Each row is a point on a landscape with many valleys, with its height.
From any point a ball takes the steepest step (drop divided by distance) to one of its 2 nearest points. It stops when none of these is lower. Distance is the straight distance between rows; heights are no part of it.
<910>: 10 -6 1 -20 -5 31 2 27 -26 16 -12 29 30 47 -15 14 -31 -15 41 6 16 30 5
 -1 -14 14 -4 30 -2 -2 2 -20 25 -57 -41  h=356
<790>: 14 40 14 20 55 20 24 0 -49 -10 -32 3 31 -43 -41 15 -12 -3 8 55 7 -37 30
 7 -48 36 12 -24 -38 29 23 -13 -36 -48 1  h=408
<922>: -20 -42 18 -4 -56 15 -35 47 14 -23 53 -15 -12 13 17 -10 -5 -31 0 -41 28
 -26 -34 7 39 -3 24 -9 59 20 -9 -6 -23 -5 -15  h=134
<1365>: -52 -18 7 7 5 0 -15 -27 31 -29 -6 -10 -13 -1 -37 -38 -15 -19 -4 11 29 3
 -68 15 24 10 18 -37 55 11 -30 -21 26 -5 -12  h=663
<891>: -14 -2 13 -32 -21 28 28 -1 -45 -8 2 57 39 49 -41 19 -28 25 48 33 -15 71
 12 -6 4 -9 -39 40 -32 -14 20 -27 32 -11 2  h=596
<440>: 7 -23 -1 -3 -41 14 -42 4 32 15 46 -15 -48 -11 42 -31 -12 -17 -23 -35 -6
 -30 -8 6 21 -1 27 -3 34 -8 -35 -9 -31 32 -7  h=128
<1006>: 35 7 -11 -4 16 12 19 14 -60 4 21 10 10 16 -30 42 10 40 18 62 -14 26 47
 -1 -18 -2 -35 18 -57 -28 45 5 1 -11 38  h=260
<302>: -50 -17 6 -1 23 9 19 -5 32 -25 -31 0 33 32 -12 -33 -25 -22 -3 11 37 36
 -68 -7 10 3 4 -21 56 6 -29 -22 42 -34 -28  h=630
<759>: 16 -15 16 -24 -18 24 -1 4 18 39 -20 20 15 43 4 -29 -40 -31 26 -25 -9 38
 -10 2 -7 7 -7 44 -11 -7 -20 -25 34 -44 -57  h=330
<998>: 2 22 8 10 4 -11 53 -16 34 -26 -27 -14 17 8 22 -2 43 20 -50 -6 -13 -14 18
 -19 12 -24 -11 16 25 4 -18 48 -24 39 4  h=501
<1007>: -21 -24 16 4 1 1 -37 -8 29 40 1 0 -34 -13 -4 -32 -61 -48 8 -9 24 -22 -75
 23 -17 15 22 -17 -9 -10 -12 -56 33 -41 -40  h=237
<720>: -3 -4 20 -28 -38 33 20 0 -39 -11 15 54 22 54 -31 13 -12 30 36 18 -20 60
 33 -5 17 -11 -41 55 -22 -15 25 -8 0 19 5  h=622
<970>: 25 -24 -34 27 -23 -8 -17 41 3 8 36 -37 3 5 78 20 25 -24 3 -13 1 -13 -2
 -5 -10 -35 21 -9 40 -6 -16 10 18 3 0  h=146
<1060>: 11 8 -15 -16 -22 3 -16 -5 2 18 17 0 -27 -11 8 -2 -4 -3 -5 -15 -16 -10 10
 3 -6 15 11 7 -12 -6 -9 -10 -3 14 -9  h=214
<1301>: 26 -23 -1 -24 -47 9 -13 4 40 34 15 -11 -28 27 45 -39 -7 -12 -14 -39 -19
 24 -8 -8 13 -23 -5 41 -14 -7 -44 -2 20 15 -36  h=240
<1199>: -15 22 25 18 5 1 31 19 10 -33 -42 -16 44 13 17 -10 16 -14 -30 -9 20 -27
 -5 -18 21 -4 16 5 32 29 7 28 -39 -27 -12  h=510
<1456>: -10 1 8 10 -1 3 -21 51 -37 -24 21 -9 14 -26 -7 19 18 -16 11 -3 27 -43 4
 1 12 14 31 -28 21 36 25 -10 -52 -19 6  h=635
<354>: 14 -16 -30 12 -43 -25 -23 3 2 1 47 -32 -24 -3 48 12 40 13 4 -11 -23 16 2
 6 16 -41 -1 -3 17 -13 -12 16 27 50 25  h=200
<849>: -26 -32 -6 1 -23 -9 -31 54 -26 -23 43 -3 7 36 -12 12 17 -9 36 -1 32 32
 -17 4 33 -3 0 -1 56 10 20 -6 9 -14 -8  h=518
<293>: 0 51 19 7 27 1 30 -60 20 -5 -36 7 -9 -43 -17 -13 -6 2 -41 17 -42 -34 42
 5 -27 6 -10 2 -33 4 9 13 -29 21 11  h=556
<158>: -15 -49 -14 -2 -21 -21 -2 -6 50 10 4 -27 -9 38 25 -25 8 -1 4 -4 20 37
 -57 10 19 -31 -12 -6 44 -12 -37 7 73 0 -3  h=572
<687>: 37 -1 -29 5 9 0 -58 13 -22 42 40 -8 -46 -48 28 10 -14 -11 11 -2 4 -51 23
 12 -26 24 35 -26 -27 -6 3 -11 -25 12 24  h=229
<414>: -15 -8 -7 25 24 -16 -12 29 -28 -32 7 -29 21 -32 -23 10 27 -6 10 20 27
 -21 -12 1 6 21 17 -42 35 30 7 -10 -26 -12 12  h=619
<690>: 21 4 -2 -16 -25 28 -9 35 -44 19 17 25 6 31 -19 25 -14 -2 38 -1 2 5 22 8
 -12 16 -1 38 -15 3 15 -19 -3 -29 -28  h=394
<1435>: -20 -10 9 11 22 -18 -17 -40 72 43 -30 10 -38 -36 11 -40 -39 -21 -42 -17
 1 -11 -50 22 -36 3 -7 -15 -21 -22 -14 -45 27 5 -33  h=309
<1267>: -8 14 -16 -11 -2 7 -24 -12 -21 0 15 11 -18 -15 -42 6 -1 5 17 2 -8 4 7 18
 -1 25 7 -9 -13 1 6 -16 5 7 4  h=284
<423>: 7 29 23 4 -4 29 17 20 -50 -23 15 25 4 10 -43 29 15 23 17 14 -12 -5 55 7
 -8 8 -20 30 -19 18 43 12 -45 10 26  h=664
<1224>: 6 -7 -7 -10 -6 11 16 23 -13 3 -11 10 31 48 0 17 -1 5 21 3 17 33 1 -10 1
 -2 -10 23 20 -6 -4 -1 22 -29 -24  h=308
<871>: -38 -5 -10 -11 0 -15 -13 -77 31 -17 -6 6 -42 -16 -42 -23 21 33 -15 -7
 -21 34 -14 11 22 -4 -25 -26 -12 -25 -4 21 32 74 35  h=165
<1226>: -26 -10 -11 -20 27 -12 -2 18 -69 -26 15 30 19 5 -52 28 -9 29 47 62 13 69
 -16 -8 6 14 -17 -7 -36 -9 33 -25 48 -22 17  h=508
<1448>: 39 16 -7 -11 0 24 5 3 -56 25 18 21 -10 8 -34 35 -5 29 29 35 -18 8 40 13
 -30 9 -30 23 -77 -19 37 -8 4 -7 23  h=195
<1457>: -12 23 -2 5 50 -15 5 -39 20 11 -37 -4 -16 -43 -16 -8 -5 -5 -28 10 -6 -18
 -7 10 -23 20 3 -30 -31 -8 2 1 15 8 4  h=349
<145>: -27 5 5 -8 15 -3 38 -58 57 -24 -44 8 21 29 0 -26 13 19 -32 -4 -14 47 -9
 -22 11 -22 -18 13 23 -18 -29 25 33 27 -8  h=441
<739>: -18 35 23 23 22 -1 51 -19 11 -34 -55 -6 27 -3 3 -12 30 14 -39 9 -2 -21
 19 -17 1 -1 -6 -1 19 19 1 43 -40 16 4  h=472
<394>: 10 -10 -33 5 -24 -29 -28 -9 2 1 46 -19 -46 -30 25 8 33 17 3 -8 -22 0 5
 10 7 -18 3 -21 -6 -11 -7 14 13 58 42  h=232
<525>: -22 -19 -26 25 32 -39 11 -27 30 -30 -9 -41 -8 -18 0 -15 41 5 -19 14 7 0
 -40 5 10 -9 -2 -46 39 2 -24 19 28 30 31  h=426
<705>: -10 32 15 5 38 24 13 -7 -41 -8 -22 30 30 -14 -58 5 -29 -1 28 39 0 -9 26
 8 -27 34 4 -9 -18 30 22 -15 -23 -30 2  h=420
<1452>: 8 34 49 21 2 24 -27 2 30 10 -14 0 17 -17 34 -20 -47 -28 -21 -51 -1 -69 6
 -15 -6 -6 42 16 5 18 17 -30 -87 -27 -27  h=457
<1340>: -41 -7 1 -20 15 -11 10 -88 54 -16 -43 21 -11 1 -24 -30 8 29 -22 -1 -20
 49 -14 -3 11 -15 -31 -8 -13 -30 -9 23 45 57 19  h=311
<359>: -9 -17 -9 -10 -1 -15 1 -38 54 44 -21 -5 -40 -10 19 -18 2 9 -26 -17 -15
 16 -21 6 -9 -10 -19 -3 -32 -28 -19 9 40 37 -15  h=400
<701>: -22 -7 21 4 -23 16 -42 56 -31 -30 49 -7 4 -12 3 9 14 -25 7 -26 29 -50 -1
 1 35 11 45 -16 32 43 30 -13 -55 -29 7  h=643
<486>: 22 -8 -32 13 31 -21 -38 8 -5 23 26 -19 -34 -62 28 10 -2 -8 5 8 15 -43 5
 11 -29 16 29 -53 -22 -5 0 -9 -7 17 37  h=198
<805>: 36 -15 -32 11 -39 -13 -9 24 1 11 37 -28 -5 15 82 22 31 2 4 -20 -17 3 15
 -6 -2 -54 6 11 22 -13 -18 24 19 28 7  h=171
<1062>: 11 9 7 -5 -41 -1 8 31 -20 -30 38 4 -5 7 18 22 36 9 -16 -27 -4 -30 37 -7
 26 -9 4 19 25 22 16 31 -53 31 23  h=339
<373>: 39 18 -22 6 16 -25 -9 9 -42 -2 38 -6 -24 -48 -6 37 24 20 7 30 -7 -30 37
 7 -32 9 3 -23 -47 -2 22 4 -13 19 45  h=280
<1387>: -16 -4 21 0 10 2 -35 70 -73 -31 27 9 21 14 -38 25 18 -10 37 12 38 -5 7 0
 16 24 16 -2 26 37 50 -12 -28 -35 7  h=483
<627>: 21 -1 -28 9 -6 -39 -3 -18 0 4 23 -19 -28 -33 14 23 37 36 -1 7 -25 -5 19
 1 -2 -24 -15 -18 -28 -21 0 29 18 58 46  h=274
<1356>: 35 -2 -15 1 -37 -9 22 26 -2 3 21 -11 6 25 40 27 29 14 -2 -7 -17 -5 26
 -13 7 -30 -13 26 15 -9 -7 25 -8 20 0  h=211
<582>: 16 -5 -21 -7 15 -12 24 -14 5 22 -21 -5 7 20 8 15 13 22 5 13 0 21 -1 -9
 -10 -10 -18 -1 -24 -26 -5 19 45 -11 7  h=261
<416>: 0 10 -1 21 20 -15 37 8 -17 -42 -17 -4 27 13 -14 19 37 26 -11 17 7 6 24
 -21 12 -16 -19 2 24 13 6 38 -19 11 23  h=430
<224>: 44 13 -19 -8 1 -4 -8 14 -53 28 34 11 -30 -26 -16 42 2 26 21 28 -12 -14
 37 8 -36 8 -16 1 -76 -12 30 -2 3 2 31  h=248
<574>: -10 17 -2 -9 23 7 -32 -25 -43 -2 12 37 -14 -24 -75 10 -18 17 40 25 -9 15
 16 23 -15 34 1 -12 -44 1 27 -17 13 1 20  h=367
<1408>: 38 -1 -21 -20 -17 17 -22 23 -46 50 15 16 -17 6 2 21 -22 -4 32 -2 -7 -7
 14 8 -27 11 1 24 -55 -2 6 -21 18 -34 -20  h=407
<1455>: 14 4 -5 -5 -30 2 -17 37 -24 -6 39 4 -17 -11 13 22 17 3 -1 -17 -6 -33 29
 -1 10 4 16 3 13 10 11 6 -42 27 7  h=306
<536>: -2 6 7 19 -8 -20 41 14 -17 -59 -6 -5 31 35 12 18 52 26 -16 4 8 11 26 -23
 34 -29 -24 21 41 20 18 55 -28 18 35  h=458
<1017>: -29 -35 -9 -16 0 -2 14 -23 49 -5 -22 -7 7 49 9 -29 -4 9 2 -2 26 60 -51
 -8 16 -18 -14 -2 32 -22 -34 -1 76 -14 -11  h=593
<1135>: -29 -5 36 5 -8 14 -36 -21 36 9 13 -2 -16 -24 -23 -42 -59 -46 2 -19 10
 -35 -63 17 5 11 33 -14 21 7 -8 -63 -8 -29 -37  h=199
<1296>: 13 -16 -31 8 -6 -18 -9 26 7 10 27 -27 -4 -5 39 10 14 -14 4 -2 2 -13 -17
 8 -9 -10 12 -18 20 -3 -16 -1 23 -5 2  h=108
<1127>: 18 16 -18 4 5 -10 15 -4 -22 -14 7 -2 1 -2 -22 28 31 28 -4 21 -12 0 27 -8
 -3 -4 -17 4 -10 -9 8 19 -2 20 20  h=379
<466>: -10 -10 -12 -20 -31 1 -26 -36 6 13 21 9 -32 9 -25 -13 10 21 18 -16 -12
 42 -11 14 25 -3 -17 3 -13 -17 -6 -2 33 35 12  h=355
<527>: 31 27 27 -4 -35 28 23 4 0 -5 6 21 -11 3 22 5 -4 -6 -29 -32 -22 -34 47 -6
 -2 -3 9 41 -11 15 8 21 -70 29 1  h=412
<442>: -27 -17 -6 -22 5 -13 28 -67 45 -10 -36 11 7 33 -5 -24 20 33 -19 0 -12 66
 -22 -20 21 -29 -31 2 -2 -37 -18 20 56 42 15  h=390
<943>: -23 29 29 -10 36 16 24 -15 -11 -1 -47 38 37 -1 -46 -13 -55 -12 23 23 -2
 -4 23 0 -15 30 -8 6 1 29 20 -15 -32 -43 -15  h=380
<792>: -11 1 -7 -3 43 -8 14 13 -66 -38 8 19 32 -6 -50 29 3 34 29 61 13 48 3 -13
 -4 12 -16 -9 -16 -1 26 -11 21 -18 28  h=456
<680>: -66 -20 1 15 37 -4 11 -24 27 -44 -33 -12 19 9 -21 -41 -7 -7 -13 24 39 25
 -72 -7 18 3 5 -41 66 14 -31 -10 32 -13 -6  h=646
<511>: 25 -7 -22 -7 14 -9 1 0 -18 45 -12 2 -17 -6 2 28 0 16 21 8 1 9 2 7 -26 3
 -19 -8 -50 -22 6 5 40 -10 1  h=314
<655>: 19 21 11 1 -28 7 50 15 2 -33 -7 -3 18 41 19 23 40 21 -26 -16 -4 -6 41
 -20 19 -23 -23 42 16 10 11 51 -37 18 18  h=480
<1391>: -36 -14 20 -2 -33 14 -18 29 9 -32 20 -3 8 20 -11 -14 6 -22 -1 -33 27 1
 -26 10 43 8 12 -3 55 21 1 4 -20 -8 -10  h=186
<737>: -43 6 21 12 13 15 -1 24 -23 -44 -29 12 46 14 -21 -12 -1 -13 13 4 39 3
 -13 -3 18 19 15 -13 37 39 19 0 -26 -38 -6  h=283
<50>: 17 -19 -14 -9 -6 -16 29 -23 35 33 -27 -13 -1 33 36 -2 20 22 -16 -8 -13
 24 -3 -10 2 -34 -23 19 -16 -33 -23 26 49 5 -3  h=190
<636>: -8 26 11 2 11 -4 43 -43 46 -14 -40 -2 13 7 8 -16 21 8 -48 -5 -21 6 13
 -15 5 -15 -10 19 13 -14 -20 32 -3 31 -9  h=482
<801>: 12 -8 -21 -14 17 3 -16 9 -10 67 -17 8 -33 -22 -4 18 -36 -7 28 0 6 5 -14
 16 -43 18 -6 -11 -61 -17 0 -20 36 -24 -25  h=354
<907>: 18 -2 -17 -1 33 -26 39 -43 15 18 -31 -3 -14 -13 -1 19 23 40 -20 19 -18 3
 12 -7 -20 -23 -35 -17 -50 -42 3 39 30 37 27  h=454
<819>: -6 -4 -3 -2 4 18 -12 42 -9 8 -2 -7 28 17 -7 10 -15 -35 13 2 31 -11 -25 3
 -2 19 21 -4 23 6 -1 -27 -3 -54 -37  h=147
<520>: -1 -10 -18 36 25 -27 4 13 7 -32 7 -46 16 -41 29 10 38 -15 -19 11 9 -33
 -14 -1 -1 -6 26 -49 40 19 -13 9 -14 17 24  h=328
<11>: -32 -32 12 1 -19 2 -41 69 -44 -29 54 1 4 24 -27 12 16 -22 32 -7 38 1 -18
 10 35 13 17 -8 50 28 37 -12 -15 -25 -4  h=502
<882>: 42 -3 -14 -14 3 17 13 41 -27 53 -16 -2 10 29 29 20 -32 -27 17 -4 12 -8 6
 -3 -35 11 9 27 -30 -12 -7 -23 29 -80 -44  h=235
<221>: -54 22 34 -2 29 15 -8 -10 -4 -12 -41 27 37 -19 -60 -28 -52 -17 40 21 8
 -9 -11 10 4 43 15 -28 13 39 24 -33 -44 -44 -15  h=340
<326>: 20 -8 -8 -10 -14 23 -12 62 -23 31 9 0 24 22 19 19 -27 -35 23 -8 21 -15
 -8 0 -13 17 16 18 -1 0 -4 -29 4 -68 -50  h=194
<1200>: 20 37 23 11 10 18 1 5 9 21 -14 4 16 -16 28 -6 -36 -26 -27 -19 -3 -52 11
 -13 -18 1 32 16 -3 5 5 -23 -63 -19 -30  h=447
<1013>: -20 18 13 -4 27 17 17 14 -59 -42 3 37 26 4 -58 22 -3 29 36 50 6 33 20 -9
 -8 11 -17 11 -14 14 34 -9 -6 -6 15  h=401
<1413>: -30 -5 -17 21 39 -18 -8 -9 -18 -40 -3 -22 11 -31 -42 -10 24 12 4 27 22 9
 -24 3 9 22 6 -50 32 21 -5 -2 1 4 26  h=594
<1418>: -26 19 4 -11 40 -4 -10 -61 23 12 -33 23 -19 -40 -48 -18 -33 -5 0 8 -18 3
 1 24 -17 33 -11 -19 -33 -4 13 -9 16 13 5  h=425
<1368>: 10 -36 -15 -19 -29 7 7 17 18 24 -6 -11 20 62 31 -6 0 2 21 -9 16 63 -20
 -11 19 -31 -23 25 25 -20 -26 0 63 -32 -25  h=573
<179>: 1 -38 3 5 -47 7 -35 32 31 1 52 -24 -21 7 56 -17 -4 -26 -9 -37 8 -31 -17
 1 25 -15 25 -5 57 -3 -29 2 -25 17 -9  h=92
<820>: 12 16 56 3 -32 23 -10 23 23 6 0 9 26 9 31 -24 -43 -40 -17 -59 2 -34 1 -8
 16 2 27 38 9 15 5 -19 -61 -26 -32  h=427
<317>: -29 -27 14 7 8 -14 -29 -26 56 49 -16 5 -48 -26 -1 -40 -52 -28 -12 -9 19
 -7 -74 27 -26 5 3 -19 -10 -20 -21 -46 44 -4 -41  h=272
<710>: 6 21 -3 3 36 -9 44 -68 10 -17 -37 4 -1 -11 -26 6 27 42 -37 29 -26 7 28
 -13 -15 -17 -31 -5 -43 -25 6 46 10 37 40  h=494
<452>: 23 -7 -15 -17 -6 -11 10 -39 12 44 -13 4 -39 -11 11 12 9 31 -12 -1 -29 6
 16 0 -14 -19 -34 5 -64 -36 -4 26 25 45 8  h=416
<612>: 29 3 -28 23 25 -32 -32 17 -34 -1 38 -18 -19 -61 18 36 22 2 7 22 0 -31 15
 13 -32 6 24 -46 -22 1 5 -5 -11 20 50  h=236
<1089>: -21 47 24 5 49 -22 21 -77 49 3 -63 14 -1 -51 -18 -39 -16 0 -49 10 -44
 -29 22 9 -24 7 -19 -3 -24 1 10 2 -12 15 6  h=528
<1313>: 23 11 -8 9 22 2 30 11 -45 -21 7 6 20 14 -27 37 19 32 10 48 -2 14 39 -13
 -12 -6 -27 9 -18 -8 22 14 -7 -12 26  h=324
<21>: -15 -2 -8 7 36 -21 3 -38 62 46 -41 -2 -34 -33 16 -17 -15 2 -43 -5 -6 -2
 -27 10 -35 -1 -14 -14 -33 -34 -14 -15 36 21 -23  h=357
<332>: 18 -18 6 -24 -47 24 -10 3 21 24 6 8 -5 39 7 -25 -14 -17 14 -31 -11 37 -8
 1 14 -7 -10 41 1 -5 -32 -7 27 -7 -44  h=282
<583>: 4 9 -16 12 30 -14 4 4 12 -1 -7 -36 2 -40 18 -3 5 -18 -25 12 8 -41 -12 -3
 -11 9 29 -38 8 7 -9 -8 -15 -1 9  h=268
<419>: -5 -12 -29 18 32 -44 17 -30 33 -8 -12 -29 -5 -17 16 3 44 18 -16 4 -8 6
 -20 -1 -1 -19 -9 -34 6 -18 -15 32 37 36 35  h=383
<1239>: 17 -18 -15 -28 -39 -9 -12 -28 8 46 12 -3 -39 4 12 -2 11 23 4 -20 -24 26
 1 6 11 -24 -32 16 -41 -25 -13 10 33 41 5  h=391
<1164>: -9 8 68 -4 -42 18 -13 -7 51 -4 8 15 6 -3 6 -53 -40 -39 -24 -70 -18 -25
 -2 -3 32 -1 19 25 25 25 4 -18 -60 2 -24  h=444
<348>: 24 28 -12 4 36 -5 2 -3 -11 19 -11 -11 -8 -43 11 12 -13 -11 -19 16 2 -46
 12 -1 -32 23 26 -23 -37 1 2 -9 -15 -13 6  h=331
<1289>: -1 -40 -15 -13 -45 -2 -16 6 20 11 18 -16 -2 46 14 -12 6 5 22 -14 9 53
 -30 5 30 -30 -20 11 38 -12 -27 2 53 -2 -12  h=557
<475>: -5 4 44 -7 -36 35 -42 9 21 9 32 27 -17 -18 6 -28 -45 -37 1 -59 -13 -34 3
 8 23 17 33 14 9 18 -1 -29 -71 4 -24  h=460
<1276>: 23 0 23 -10 -60 12 2 31 11 -22 31 6 -1 24 39 -5 14 -8 -29 -59 -2 -20 31
 -12 32 -10 17 39 24 14 -2 29 -49 15 -4  h=372
<168>: 28 -7 35 -1 -35 28 -22 57 9 10 19 1 25 28 54 -8 -37 -43 -8 -51 19 -31 -4
 -16 15 4 26 41 7 6 -5 -12 -44 -41 -45  h=415
<1298>: 16 38 -2 9 23 3 49 -31 3 -17 -24 -12 1 -20 -10 14 25 26 -43 20 -30 -24
 42 -14 -23 -5 -16 2 -23 -3 1 36 -28 27 26  h=531
<61>: -24 9 8 5 20 21 -19 20 -6 1 -9 -8 22 -18 -28 -2 -24 -33 16 9 23 -25 -28
 8 0 27 30 -20 15 21 7 -35 -18 -44 -27  h=79
<512>: -1 -9 -21 0 10 -18 8 -4 33 19 -5 -25 -8 -2 26 -7 6 -10 -16 -5 2 -6 -26 3
 -8 1 7 -14 7 -12 -21 0 29 -5 -4  h=174
<250>: 36 -11 -8 -16 -40 -8 13 -18 33 27 6 -12 -22 18 57 -13 17 13 -30 -30 -32
 6 16 -18 5 -32 -12 39 -12 -15 -32 21 11 36 -11  h=191
<275>: -4 -33 -12 -16 -9 8 -3 8 21 34 -15 -8 1 48 13 -15 -21 -12 21 -8 25 47
 -40 2 0 -5 -10 9 12 -15 -29 -12 69 -52 -32  h=591
<1142>: -11 41 41 22 -11 8 47 -3 8 -54 -49 -7 39 21 16 -20 23 0 -35 -2 0 -32 29
 -15 19 4 9 19 23 35 16 44 -64 -15 16  h=493
<283>: 32 -23 -24 -1 -23 -24 28 -9 32 35 -5 -29 2 28 71 6 34 18 -20 -16 -25 17
 6 -9 5 -59 -18 20 -6 -26 -29 35 44 22 7  h=133
<105>: 58 -3 -33 5 -7 -7 -32 19 -31 39 41 -6 -36 -23 47 24 3 7 16 1 -14 -43 43
 2 -28 -5 15 2 -29 -8 1 7 -15 15 27  h=253
<43>: -9 -30 -23 8 -20 -18 -9 27 -2 -14 26 -19 16 37 13 15 28 0 24 4 14 42 -17
 0 25 -23 -14 -2 54 -5 -2 8 29 0 -4  h=538
<742>: 26 33 26 2 -8 21 16 0 3 14 -9 14 -1 -9 20 2 -28 -18 -26 -14 -19 -43 37
 -7 -20 6 13 35 -15 11 3 -2 -62 9 -18  h=431
<313>: 33 7 -1 -15 5 15 -13 -3 -22 61 -14 26 -25 -7 2 10 -56 -18 24 -7 -17 -10
 11 18 -47 26 -4 18 -79 -4 3 -29 14 -32 -29  h=384
<634>: 6 14 23 -15 -18 37 28 -9 -24 -8 3 45 12 34 -40 16 -12 23 29 6 -24 24 49
 3 0 4 -30 46 -16 4 25 3 -27 15 9  h=644
<333>: 18 0 -11 39 31 -32 27 28 -22 -33 -8 -34 41 -18 21 32 45 -5 -7 22 11 -20
 9 -11 -11 -7 8 -30 37 23 -1 23 -16 -5 18  h=373
<195>: -55 14 34 19 32 16 -1 8 -4 -36 -50 8 51 -5 -30 -26 -33 -19 29 14 30 -8
 -25 2 13 30 25 -29 27 46 24 -20 -38 -55 -16  h=312
<350>: 21 -9 -29 26 2 -43 8 -5 -4 -11 11 -26 -2 -6 24 29 53 22 1 17 -18 19 4 -2
 9 -31 -10 -16 -5 -27 0 34 33 38 41  h=325
<898>: -19 4 0 -19 -16 3 -14 -64 20 -7 0 18 -30 -5 -41 -16 8 23 -1 -13 -31 31 8
 12 17 5 -11 -1 -15 -16 0 6 14 50 18  h=290
<1442>: -13 -8 -2 -33 -2 9 4 4 -58 2 6 49 21 30 -43 19 -24 32 51 43 -2 69 0 1 3
 1 -26 20 -50 -20 26 -26 55 -20 9  h=562
<751>: -31 34 20 -11 60 -16 2 -84 30 6 -60 30 -12 -56 -53 -35 -40 1 -13 18 -33
 -8 17 21 -21 33 -27 -18 -39 0 18 -4 -1 7 11  h=481
<906>: 27 4 22 -14 -60 25 -2 10 3 -3 29 26 -26 14 27 -2 2 0 -17 -53 -23 -15 44
 -6 16 -3 7 45 -5 8 -7 17 -56 37 -11  h=393
<657>: 22 42 6 16 50 8 3 11 -27 4 -21 -15 14 -61 -4 17 -21 -15 -10 40 12 -60 14
 -7 -39 27 40 -36 -33 18 14 -26 -46 -44 -2  h=371
<104>: -30 17 23 17 18 17 -12 -4 32 1 -14 -18 13 -29 -12 -21 -36 -36 -13 -3 12
 -36 -45 4 1 10 33 -24 22 15 2 -43 -31 -36 -31  h=148
<973>: -45 -12 18 15 10 11 -8 25 1 -41 -11 -17 24 1 -21 -16 5 -17 6 -5 41 -9
 -37 5 33 14 20 -28 53 35 8 -5 -22 -29 -7  h=245
<844>: -34 -1 -19 15 33 -22 2 -19 -23 -55 1 -5 9 -23 -40 -3 26 34 3 30 7 38 -9
 -14 22 5 -12 -32 28 9 0 9 4 28 36  h=558
<167>: 34 -14 0 -19 -5 16 6 23 -8 65 -26 8 0 37 24 -3 -41 -28 20 -18 1 27 -7 6
 -26 -2 -4 44 -44 -13 -23 -25 45 -70 -53  h=278
<218>: 25 -6 27 -15 -54 22 3 39 15 2 7 10 14 39 40 -13 -13 -28 -13 -53 -1 -6 10
 -14 18 -4 8 50 10 5 -12 13 -29 -5 -40  h=396
<1330>: -18 -12 -24 26 8 -37 -7 -16 9 -38 31 -37 -21 -41 -6 -5 46 11 -13 3 -9 -7
 -20 12 22 -5 7 -46 39 9 -14 15 2 56 43  h=467
<274>: -24 5 19 4 23 -4 -3 44 -69 -49 10 20 24 7 -45 21 17 22 26 33 22 22 15
 -10 9 17 -2 -2 17 31 41 -1 -21 -13 17  h=451
<29>: -32 -31 1 -7 10 14 4 6 32 4 -21 -1 22 43 0 -28 -36 -28 14 5 41 44 -66 0
 -1 7 5 -5 44 -12 -29 -32 65 -62 -40  h=612
<1158>: 39 3 -24 0 -22 -5 -36 33 -50 14 62 6 -33 -26 14 33 13 8 15 3 -14 -37 49
 2 -16 3 17 -1 -16 4 14 -7 -29 21 23  h=273
<1136>: 30 7 -6 -1 -17 9 36 15 -7 4 -4 1 16 38 14 25 15 9 -1 3 -2 1 22 -15 -4
 -11 -19 32 5 -10 -3 17 -1 -7 -14  h=256
<445>: -33 -1 -17 18 17 -26 -5 -37 1 -47 9 -18 -21 -27 -37 -17 46 30 -16 7 -7
 19 -13 1 35 0 -9 -39 36 6 -10 16 1 56 40  h=509
<1372>: -26 2 -11 5 30 -18 3 -30 41 5 -18 -21 -14 -19 -5 -27 2 -10 -31 3 10 -8
 -38 12 -2 9 8 -31 5 -8 -15 -2 25 6 1  h=257
<806>: 31 -10 -17 -14 -28 6 -41 4 10 37 34 -7 -43 -5 53 -15 -13 -16 -10 -28 -13
 -23 17 -1 -1 -2 18 13 -6 -11 -25 -7 -20 19 -9  h=166

Where does a ball stop that starts at each point below?
<844> => <1296>
<910> => <1296>
<359> => <61>
<1298> => <871>
<1408> => <283>
<943> => <179>
<634> => <1013>
<293> => <1296>

Call two points neighbours if one is among the 2 nearest of the other. Go from one point of each pair to the other, from neighbour to neighbour, staying as low as possible. Name the highest point that can't be avoided.
<871> and <1289> => <701>
<1296> and <283> => <1408>
<871> and <739> => <998>
<179> and <583> => <705>
<1448> and <486> => <373>
<61> and <283> => <759>
